The views of a scene show one set of named points, each view turned or mirrored, shifted and resized as a whole, with a little noise and some points left out.

Scene 1
View 1
<140>: [ 11   3   8  14  11  -4  20   1   1  16  12  -3 -12 -12   5  11   2 -20
  21 -11   2  -7]
<59>: [ 16   2 -13   1  -9 -10 -17  10 -12 -21  11  -1  10  12   0   0   4  19
  20  18  -8   0]
<268>: [ -5  14 -11   9  -3  -1  10  -9  -1 -15  26  -6  12  23   5  -7 -16  18
  27  -1  -5   7]
<291>: [  3   2  22  30   9  -6   6  11   1  -1  21  21  -6  11  -3  21  11 -13
  37 -12   8 -16]
<200>: [ 13 -16  -1  17   7  -4  26  15   6   8  25  -3 -21 -10   1  22  10  -5
  14  -8   3  -9]
<265>: [ 16   8   8   7   9  -5   6  -1  -8  13   3  -2  -2 -12   6   4   2 -20
  23  -2  -1  -5]
<219>: [ 16   5 -21  -7  -3  -5   5  -3  -7  -6  11 -19   5  -1   6  -8  -9  11
  12  11 -10   9]
<7>: [  0   5  14  25  12  -1  21   2   5  11  22   8  -9   2   2  15   1 -17
  32 -17   6  -9]
<132>: [  5   4 -11   9 -13  -8 -16  12  -7 -34  24   8  14  30  -3   2   2  30
  27  15  -5  -1]
<222>: [ 10 -11   1  19   8  -4  25  11   8   6  26  -2 -18  -4   1  21   7  -5
  18 -10   4  -8]
<275>: [  4   3 -12   8  -2  -3  13   0   0  -9  24  -7   1  11   2   1  -7  14
  19   1  -5   3]
<96>: [ 15   2   8  13  -2 -10 -15  13 -10 -12  10  13   4   8  -1  11  10   1
  28   9  -1 -11]
<136>: [  3  15  -2   8   2  -4   5  -6  -5  -3  13  -3   8   9   5  -4 -10   1
  26  -1  -5   2]
<101>: [ 12  11  -1   7  -3  -9 -16   3 -12 -15   8   5  13  11   1  -2   2   7
  27  12  -5  -1]
<288>: [ 12  15   6   6   5  -6  -2  -5  -9   4   3   1   7   0   5  -4  -3 -12
  28   3  -3  -1]
<173>: [ 13  11 -13  -2  -3  -6  -2  -3  -9  -6   9 -10  10   4   5  -8  -7   7
  20  10  -8   6]
<297>: [ 11   9 -11   3  -6  -6  -9   2 -10 -16  12  -3  11  13   2  -4  -4  12
  24  12  -8   2]
<126>: [  8  11  18  19  10  -5   4  -1  -5  10   8   8   0   0   4   7   3 -21
  33  -7   3  -8]
<246>: [ -6  15  -4  13  -1  -3   2  -7  -3 -16  22   2  13  25   3  -5 -12  13
  31  -1  -5   4]
<69>: [11  5  0  9  6 -5  8  2 -2  3 13 -4 -2 -3  4  4  0 -6 21 -1 -3 -2]
View 2
<96>: [ -1  -9  -5   7  10   4 -12 -15   8  -3  19   3   4 -31   8  -1  -5  13
   1   6   8  -7]
<265>: [  8  10   6  -6   0  12 -12   0  10 -13   6 -10  -9  -4   1   2   1 -14
  13  12   0   0]
<101>: [  3  -2 -12  -1   8   2 -11 -12  -1  -7  20   4   5 -35   2   2  -9  22
  10  21   0   5]
<219>: [ 17   9  -5   0   9  -3  -5   8  -6  -4   9  -9  -8 -25 -14 -18 -19  13
  24  38 -22  13]
<291>: [-10  -4  -6  15   7   2   6  -8   3  -8   9 -12  10 -12  16  10   4 -18
 -16 -13  24 -11]
<275>: [  8   4 -12  12  12  -9  10   7 -14  -3   6 -13   2 -23  -5 -14 -15   4
   7  25  -9   8]
<222>: [  4   0   7  19  12  -4  10   8   5   0  -2 -22  -3  -3   5 -15  -7 -27
  -6  -2  -2 -11]
<7>: [ -3   6  -2  11   4   2  11   3  -2 -13   1 -22   2   2   7   7   5 -30
  -9  -2  16  -3]
<59>: [  6  -7 -10   7  13  -4 -10 -10  -1   1  21   5   3 -42  -2 -15 -17  30
  12  26 -10   1]
<132>: [ -1 -12 -25  19  19 -15   5 -12 -15   5  23   6  16 -53   2 -11 -19  36
  -1  22  -3   3]
<200>: [  8  -2  11  23  14  -4   8   8  11   3  -4 -21  -6  -3   6 -23 -10 -29
  -4  -1  -8 -13]
<297>: [  6   0 -13   3   9  -3  -6  -6  -9  -5  17   0   3 -35  -4  -7 -14  23
  13  28  -7   8]
<136>: [  5   7  -8  -1   4   2  -3  -2  -7 -11  11  -7   1 -21  -3   2  -4   7
  11  21   1   8]
<173>: [ 12   8  -8  -2   6   1  -7   1  -6  -9  13  -5  -4 -27 -10  -8 -13  16
  20  32 -12  12]
<246>: [  0   5 -25   7   8 -10  13   1 -26  -9  15  -8  12 -32  -4   5  -9  15
   3  27   6  16]
<69>: [  6   4  -1   4   6   3  -2   2   2  -9   4 -13  -3 -12   0  -4  -5  -8
   9  13  -2   2]
<268>: [  3   7 -24   8  10 -13  17   6 -30  -8  10 -13  10 -30  -8  -3 -14  13
   4  31  -2  17]
<288>: [  5   9  -7  -7  -1   9  -9  -5  -1 -16  12  -6  -2 -14  -2   7  -1   2
  13  19   4   7]
View 3
<288>: [ 12 -16   0   5   7  -5  -7  18 -13  17  12   2  -1   5   8   9 -19   9
  -7  -5 -17 -24]
<246>: [ 26 -16   4  14 -10 -22  -4  16 -12  25  27  14   9  -2  -7   9   5   3
 -30  10 -13 -37]
<219>: [ 37  -1  22  18  10 -19   0  13   2  16  16 -16   5  17  -8  18   0  -3
  -7  -5 -25 -16]
<265>: [ -5  -8  -3   9   9  -2  -2  15 -15   6  12   2  -3  -3   7  -1 -31   5
   8 -14  -9 -20]
<140>: [-16   2  -3  19   2  -4   5  12 -16  -3  16   9  -1 -13   1 -10 -34   1
  15 -16  -1 -22]
<275>: [ 23   1  15  23  -6 -23   2   9  -3  13  24   3   9   4 -10   6   0  -4
 -16   2 -11 -23]
<136>: [ 18 -14   5  13   1 -12  -2  18 -13  19  18   4   4   0  -4  10  -8   4
 -13  -1 -15 -32]
<222>: [ -8  18   8  29 -11 -18   3   4  -3  -6  21   9   2  -8   2 -14 -23  -5
   5 -10   5 -13]
<291>: [-16  -2 -12  12 -20 -14 -11   8 -15   5  19  26  -3 -17  18 -14 -30   9
 -16   4   9 -24]
<59>: [ 38   0  16   7  -8 -27 -18   6   9  20  13  -7  -2  16  15  17  -2   8
 -33  10 -14 -11]
<132>: [ 40  -2  12  11 -24 -35 -19   5   6  26  21   8   3   8  12  13  10   8
 -50  22  -8 -21]
<268>: [ 26 -12  10  22  -5 -21   5  15 -11  22  29   9  12   0 -18  10   6  -3
 -19   4 -16 -37]
<101>: [ 28 -12   4   0  -4 -17 -17  12  -4  24  12  -1  -3   8  15  15  -8  11
 -27   9 -15 -19]
<96>: [ 14  -2   1   2 -12 -19 -19   7  -2  13   9   5  -7   3  26   5 -19  13
 -25   9  -4 -11]
<69>: [  9  -2   6  15   2 -14  -3  12  -8   8  15   0   0   1   2   3 -18   2
  -3  -7 -11 -18]
<126>: [ -9 -13  -8   5   1  -3  -6  15 -18   9  12  11  -4 -10  13  -2 -31  10
  -2  -6  -5 -26]
<7>: [-18  -2  -6  20  -9  -9   1  13 -18   1  23  20   3 -17   2 -14 -28   1
   1  -7   3 -29]
<200>: [ -7  24  11  30 -10 -19   4   0   2 -11  20   3  -1  -5   2 -14 -26  -6
   8 -12   6  -6]
<297>: [ 34  -7  11   9  -2 -21 -11  11  -1  22  16  -4   1  10   6  15  -2   6
 -26   6 -17 -19]
View 4
<101>: [ -6   0 -11  -3   7  -4  -5   4  -4  -5  -9   2   3 -12  -7   1  -5  -6
  -7  -3   6 -16]
<275>: [  2  -5 -10  -6   2  -3   3  10   0  -3 -12   1   7  -3  -8  -8  -7  -4
   0   4   0 -15]
<219>: [ -2  -1  -3 -13   6   0   7  14   7  -6  -6  -1   8  -4   2 -10  -4  -5
  -8   4   4 -15]
<268>: [  1  -2 -11  -2   2  -5   5  15  -2  -1 -13   1   4  -8 -12 -11 -11   2
   3   7  -2 -23]
<200>: [  5 -22  -9  -4   6   4  11  -3  -3 -14 -11  -4  13  11  -1  -2   7  -9
   8  -3 -13  -4]
<265>: [ -7 -10  -3  -1  18   0  10  -1  -6 -15  -5  -2   7  -5   2   0   9  -3
   2  -8  -3 -16]
<173>: [ -4   0  -5  -8   8  -3   3  10   2  -6  -7   0   6  -8  -1  -7  -3  -4
  -7   1   5 -18]
<297>: [ -3   1  -9  -6   5  -4  -2   8  -1  -4  -9   2   5  -8  -6  -4  -7  -6
  -7   1   7 -16]
<140>: [ -2 -18  -6   3  17   1  14  -3  -9 -16  -7  -3   9   0   0  -2  12  -2
  12  -7 -14 -15]
<59>: [ -2   1 -11  -9   0  -3  -7   5   0  -3 -11   2   5  -6  -6  -1  -8 -10
 -12   1   9 -10]
<291>: [ -2 -16 -16   9   9  -3   1  -9 -17 -11 -13   0   6  -4 -13   6   4  -4
  12  -8 -12 -14]
<222>: [  5 -20 -10  -1   7   2  10  -2  -6 -12 -11  -3  11   9  -4  -3   6  -6
  10  -3 -14  -8]
<126>: [ -7 -12  -7   6  17  -2   6  -4 -12 -14  -7  -2   5  -9  -5   2   7  -2
   7  -9  -7 -19]
<288>: [ -9  -3  -6   3  15  -3   5   4  -7  -9  -7  -1   3 -14  -5  -2   2   0
   1  -4   0 -23]
<136>: [ -4  -4  -7  -1  10  -3   7   9  -4  -7  -8   0   5 -10  -6  -7  -1   0
   1   0  -1 -21]
<7>: [ -1 -18 -10   6  13  -1  11  -3 -13 -12 -10  -2   8  -2  -7  -1   6  -1
  15  -6 -15 -18]
<246>: [ -1  -2 -12   0   4  -6   1  12  -6  -1 -12   2   3 -11 -14  -7 -10   1
   2   4  -1 -23]
<69>: [ -3  -9  -7  -2  11   0   7   3  -4 -11  -8  -1   8  -3  -2  -3   3  -4
   2  -3  -4 -15]

Which points are out of place in each view (at most two, in the order of its rows)? Write none if all are in place.
view 1: <140>
view 2: <136>
view 3: <265>, <268>
view 4: <275>, <288>
